Points, in no order, along strands that fork, close into loops and pass close to each other.
In the rows, 100 means zero.
Points whose rows are less than 63.8 apart are linked; no others are. Some points are linked to none.
k727:  80  84  81  97 118 126 117 124  71  95  85  93 112 107  99 101 149  75  80 110 119  91 108  84  84
k328:  80  98 100 108 121 123  91 101 131  92 124 102  98 120  81  88  97 105  77 120  97 108 114 114  84
k100: 111 117  98  81  73  97 115 104  79 113  73 111 107 100  90  98 104 122 114  99 143 134  46 107 132
k855: 138  85  74 113 103 104 105 118 141 124  88 112  64  68  94  91  51 117 101  86 113  97 127  96  75
k325: 117 143 101 149 115  83  72  88  94  85 105 120  66  80 121  99  89  87 115  75 108  69  77 113  90
k577:  97  78 113  91 136 125 102  91 111  90 116 105 146 134  81 102 117  85  85 122  73 100 114  79  82
k9:  80  99  64 105 117 128 102 114  82  92  90 108 117 112 103  93 141  70  68 115 127  86 102  96  94
k15: 103  89  83 103 122  87  70  61  98  70 107  95 137 121 114  90 121  71  95  66  65  87  77  79 105
k773:  98 116  56 121 111 105  91  94 139  94 100 113  85 111  85  84  86 114  76 100 117  87  82 104 101
k215: 101  92 140  81  89 108 128 127  92 111  88  73 141 121  86 123 144 104 112 113  76 104 116  65 101
k689:  81  93 149  86 122 123 104 103 112  83 130  78 121  93  92 111  98 136 105 127  75  90 127 101 102
k806: 105  82 100 101  79  64 125 116  73 100  93  81 131  88 101  98 114  78 117  96  70 125 100  82 115
k220:  89  89  82 104 112  99  65  75 104  64 112 109 142 113 116  84 121  75  80  80  89  96  79  80 121
k579: 112 117  92  86  86 108 119 105 125 144  90 109  73 115  77 102  78 142  96  93 134 103  86  86  96
k720: 102  92 124 100 109 107  78  82  91 111 124  94  76  91 112 106  82  85 105  91  80 106 141 123  71
k522: 131 105  64 123 117 116  82 122 135  99 104 129  79  72  96 105  65 133 107  79 117  53  88  97  72
k909:  92 132 138 106 105 112  83 114 100  95 134  92 111  70 106 115  86 125 116 133  78  83 137 116  80
k945: 113 123 105  76  96 102 106 102 103 139  90 102  69  96  89 102  60 159 109  84 135  94  76  85  93
k85:  90  96  74  91  93  88  98  87  89  92  93 116 107 131  99 104 117  75  94  88 106  91  64 109 114
k347: 129 126  73  89 106  81  91  88 127  91  61 115  73  69 101  89  74 125 112  79 125  79  51  97 124
k966:  93  90 120  98  96  74 114 106  71 109 106  81  97  72 109 102  76 101 119  96  94 130  96  99 119
k790:  88 108  55  75  81 107  89 100  89  76  60 116 117 119 127 108 138  94  82 115 150  77  69 103 118
k22: 113 119  81 104  97  76  80  75 116  77  66 115  79  75 115  83  89 106 108  82 128  97  45 109 132
k249:  90 112  76 108  94 108 117 103 106 122  93 116  88 118  83  99 112  90  85 111 123 105  92 109  97
k896: 107  91  90  80  77  92 104  90  67  99  96  98 143 114  92 105 124 107 116  78  97 126  61  88 113
k95:  92 100 123 104  82  82 118 124 112 106 105  86  74  87 102  87  79 126  92 128  88 106 121 107 115
k810: 138  96  76 115 114 108  95 126 129 119  93 124  72  54  96 100  51 128 109  80 118  78 110  93  75
k358: 123 113  71  87  86 109 124 104 136 141  80 122  71 127  79 109  84 134  93  92 127  86  90  94  94
k243: 106 101 106 120 105  96  80  92 107 110 115  95  60  82 109  96  72  89  99  96  95 107 134 124  71
k753:  91 112  62 127 109 101  81  84 124  80  99 116  95 112 100  81 100  85  71  99 117  92  77 106 119
k264:  94  89 123 114 119 119  75 105 127  77 124  85  88  93 106  92  87 101 100 128  70  95 141 130  65
k51:  97  95 158  82  88 104  99 103  81 112 106  73  98  88 132 109  76 126 110 109  65  84 154 114 105
k163:  85 113  55  71  90 102  95 102  95  70  66 110 110 140 113 118 129  80  81 114 140  66  78 105 114
k652:  91  90 133 100  81  98 119 125 119 103 108  90  89 112 101  89 100 114  84 133  74 100 132 115 111
k714: 103 109  87 111  95  84  86  80 102  85  84 112  93  69 108  79  95  97 104  90 127 120  55 102 134
k307: 100  86 109 112  71  76 132 130  95 118  84 101  80  97 110  93 106  73  92 127  86 107 128 115 110
k302: 109 120  83 141 120  78  79  77 111  67  89 112  58 101 122  92  90  82 102  70 111  72  73 117 107
k492: 103 102 110  74  75  98 109  97  67 108  99  99 119 112  92 110 104 127 119  85 119 133  53  99 128
k212: 112 115  50 121 116 105  81  97 145  77  93 117  81  89  93  88  78 131  84  88 120  66  72  92 103
k292: 105  79 111  91  81  96 128 123  68 128  84  90 100 110 101 115 135  66 108  99  91 114 129  88  77
k670: 107 100  87 106  84 124 109 104 131 129  94 111  75 129  81  96 104  90  79 116 114 113 139 119  68
k823: 109 120  56 104  94 105 123 101 126 131  76 124  78 122  84 103 100 106  87 107 127  90  85 105  96
k62: 108  99  87 129 109 100  84  96 130 107 110 100  59  90  98  88  73  97  91  95 101 105 122 120  68
k182: 101 112  58 127 102  87  82  81 119  71  75 123  96 116 121  85 107  68  78  92 125  86  70 107 133
k763: 119  98  71 123 101  98 100  99 139 125  95 109  62  95  89  87  71 102  90  95 110 107 120 110  77
k920: 100 123  73 107  85 113 127 122 129 115  85 113  96  95  66  92 101 129  86 121 139 106  89  76 110
k360:  94  86 155  70  91 112 110  98  92 124 113  77 105 117  99 119  92 113 110  95  87 122 135  90 102
k772:  97  91 100  91  86 104 124 112  70 131  93 107 102 120  91 115 130  74 106  95 110 114 101  98  86
k633:  96  83 137  80  86 103 125 114  94 118 105  86 122 121  90 115 119  95 109 105  80 118 124  83 101
k338:  83  92 113  79 109 118 104  86 101 109 123 107 110 134  82 106 113 102  93  95  95 104  92 100  97
k529:  89  78 119  90 144 125  95  79 112  79 128  98 141 117  84 103 107 105  94 111  71  97 109  88  91
k466: 111 114  83 108  99  85 116 102 118 123  87 107  73  78  83  84  73 112  99 102 125 117  86  95 109
k378: 105 108  70 125 106  72  87  77 118  66  72 114  74 119 120  93  97  66  94  77 116  83  67 116 130
k355: 127 109  54 114 120 108  86 109 142  79  87 127  80  77  95 101  70 136  98  77 117  50  72  90 100
k864:  88  80 115 112 126 119  84 107 135  78 122  93  99 111  95  87  91  93  87 133  73 108 133 124  73
k107:  76 101 111  90  97 107  97  87  90  81 125  89 120  80  92  99 105 125 107 104 106 118  81  88 128
k756:  90 102  84  97  89 100 114  98  85 115  95 114 102 119  89 103 118  85  97  99 117 109  75 107 108
k422: 105  84 140 102 125 120  80  94 106  84 126  88 107  85 113 110  90  95 113 122  60  85 150 125  68
k399:  96  93  84  66  75  92  87  82  82  76  91 105 145 129 105 106 130 110 104  84 100 103  55  89 117
k58: 107  87  95 112  92  72 121 105  80 125  87 108  88  88 102  97  92  58 110  93 106 134  94 109 110
k724: 104 106 141  75  85 128  88  86  91 123 110  82  70 109 103 106  70 118 102  98 103 115 151 106  80
k797: 109  94 121  89  81 121  94  94 116 117 109  89  66 115  92  90  76 103  90 110  99 117 155 117  77
k110: 101  77 113  98  75  84 136 134  74 118  83  91 101 103 109 106 129  70 103 115  76 103 127  94  95
k664:  91  91 112  90  85 104 129 133  71  95  84  79 131 101  93 112 151  94 107 114  93 106 106  68 100
k879:  94  86 109 113 142 103  80  76 103  61 124  80 147  78 101  98 109  90 107  90  60  87 113  80 101
k883: 124 128  85  79 103  85 101  94 109 113  67 108  78  69  92  84  69 138 116  82 132  98  49  96 120
k385: 101  90 104 122  90  66 121 114 103 111  90  99  72  79 103  87  81  74  99 114  94 122 113 111 115
k841: 106 100  75 102  79  88  99  92  85  94  71 121 113  88 106  89 119  83 103  97 129 122  53 105 131
k985: 124 126  94  86 100  85  85  89  98 134  87 111  50  97 110 112  56 124 110  78 118  68  92 112  71
k524:  81  84 129  90 120 109 106  94 103  85 128  82 125  93  90 105 101 112 106 109  72 104 118  92 106
k762: 112 129  94 134 108 100  74 117 116  99 119 106  78  59  98  98  73 119 105 103 105  81 110 101  64
k610:  98  90 112  93 100  82 104  91  65 102 114  83 115  76 106 106  87 105 126  79  92 128  82  96 117
k833: 106 131 110 144 117  90  70  83  76  80 119 113  85  78 126 107 100  78 120  72  96  77  80 112  98
k679:  97  87  82 108  90  82 104 102  81  82  95  91 146  91  98  92 131  68 103  97  77 118  95  72 110
k552:  91  83 128 100  89 107 123 131 115  97 102 100 107 122  99  94 122  95  82 140  70  94 133 109 105
k88:  87  99 134  95  90  80 114 115  83 109 107  76  85  75 116 101  70 120 111 112  88 113 115 102 119
k165:  94 142 117 131 114 109  65  95  92  85 141 111 116  71 105 115  97  99 116 105  87  80 102 112  88
k283: 105 106 112 130 130  92  72  76  77  87 128 103  98  88 122 112 104  70 119  60  73  79  97 110  85
k349:  82  79  98  95 103 115 127 136  69  86  79  78 113  98 100 103 154  86  89 116 102  92 115  74  90
k748:  90  96 108  90  98  96  88  80  70  85 121  85 127  69 106 107  99 120 124  81  98 115  73  92 121
k505:  94  96  63  93  78 105  93  99  72  87  68 119 126  99 119  98 142  87  92 103 137 101  62  96 115
k881:  88  82 122  91 105  84 114  99  94  82 118  69 135  81  98 101 104 110 115 100  60 101 113  85 121
k702:  94  99 152  70  98 122  95  86  79 126 120  82  93 105 109 120  79 120 114  91  94 113 137 101  87
k718: 117 100 110  89  68 125 104  94 117 131  95  95  65 128  84  92  86  95  86 106 112 121 154 112  79
k697: 100 124 118  68  91 102  98  89  90 138 101  95  64 119 101 113  67 149 110  84 128  97  80 103  91
k673:  90 102  92 108  99 127 105 118 139 110 104 106  92 129  76  90 106 101  74 132 111 110 129 111  74
k201: 112  82  98  99  89  73 115 101  66 131  91 106 100 104 104 103  96  67 118  76  99 134  80 106 104
k225: 107  86  81  79  90  66  91  79  80  81  88 101 113 137 105 113 111  75 112  66  82  93  59 104 105
k195:  75 100 114  98  89  95 112 106  99  80 117  85 111  76  91  94  99 119  99 120  99 118  96  90 133
k738: 108  93 155  85 104 112  89  94  87 102 116  81 112  85 122 117  83 109 119 111  60  78 164 118  83
k780:  95  78 114  95 125 127 111 111 107  93 104 107 136 134  83 102 128  74  80 133  79  99 129  84  76
k571:  91 132 124 123 115 107  75 106  98  86 137  97 109  65 104 114  92 107 112 118  81  85 123 114  81
k722:  89  81 111 101 107 118 115 126 104  97  99 105 115 124  90 102 131  71  79 133  84 100 137  99  80
k556: 112 123  96  77  86  87 106  92  92 113  75 106  88  93  91  91  81 135 115  93 138 118  44 107 129
k604:  85 110  54  90 111 124 107 106  87  97  74 111  98 138 108 108 137  81  71 111 135  65  87 111  97
k369:  83  98  76 118 106 104  66  82 114  63 110 115 126 104 117  78 113  81  69  97 114 101  81  94 130
k815: 102  84  85 100 113  77  83  70  88  83 106  99 115 125 107 100 113  69 104  60  68  91  70  95 102
k545:  85 109 114 102  77  88 127 125 106 100  98  91  93  86  86  90  95 120  97 131 111 119  99  90 130
k324:  92  92  74 102 105 102  98 109  78  77  88  93 149  96 106  88 148  64  83 110  91 100 106  63  94
k394:  86 110 151  89 113 125  94 106 104  93 132  82 104  86  99 114  90 138 109 127  83  92 137 109  87
k561: 101  79 119  90 110  91  94  79  78 121 123  91  95  97 110 110  88  82 114  72  73 114 121 106  84
k721: 104  80 100  98 113  79  93  73  78 111 115  96  99 110 108 106  98  73 114  58  71 106  85 105  93
k581: 100  83 119  89  88  71 129 109  85 100 101  66 141  94 100 102 108 109 121  97  58 111 109  79 121

A tip is a point with one link. Name the tips that can be reached along the links from each point below, in the order of the rows.
k702: k51, k399
k815: k283, k697, k201
k722: k165, k324

A piece is all that can be reached along the links. How many separate loops has the piece of each point below (a circle has one, a figure eight two, a Y none), and how many tips (points with one link)?
k505: loops 0, tips 2
k88: loops 1, tips 2
k855: loops 1, tips 3

A fork is a point with three links, a tip a point with one. Leave the first point through the second and follow the links. Name the first fork or tip that comes.
k855, k810: k753
k773, k212: k815
k110, k307: k201
k201, k58: k756
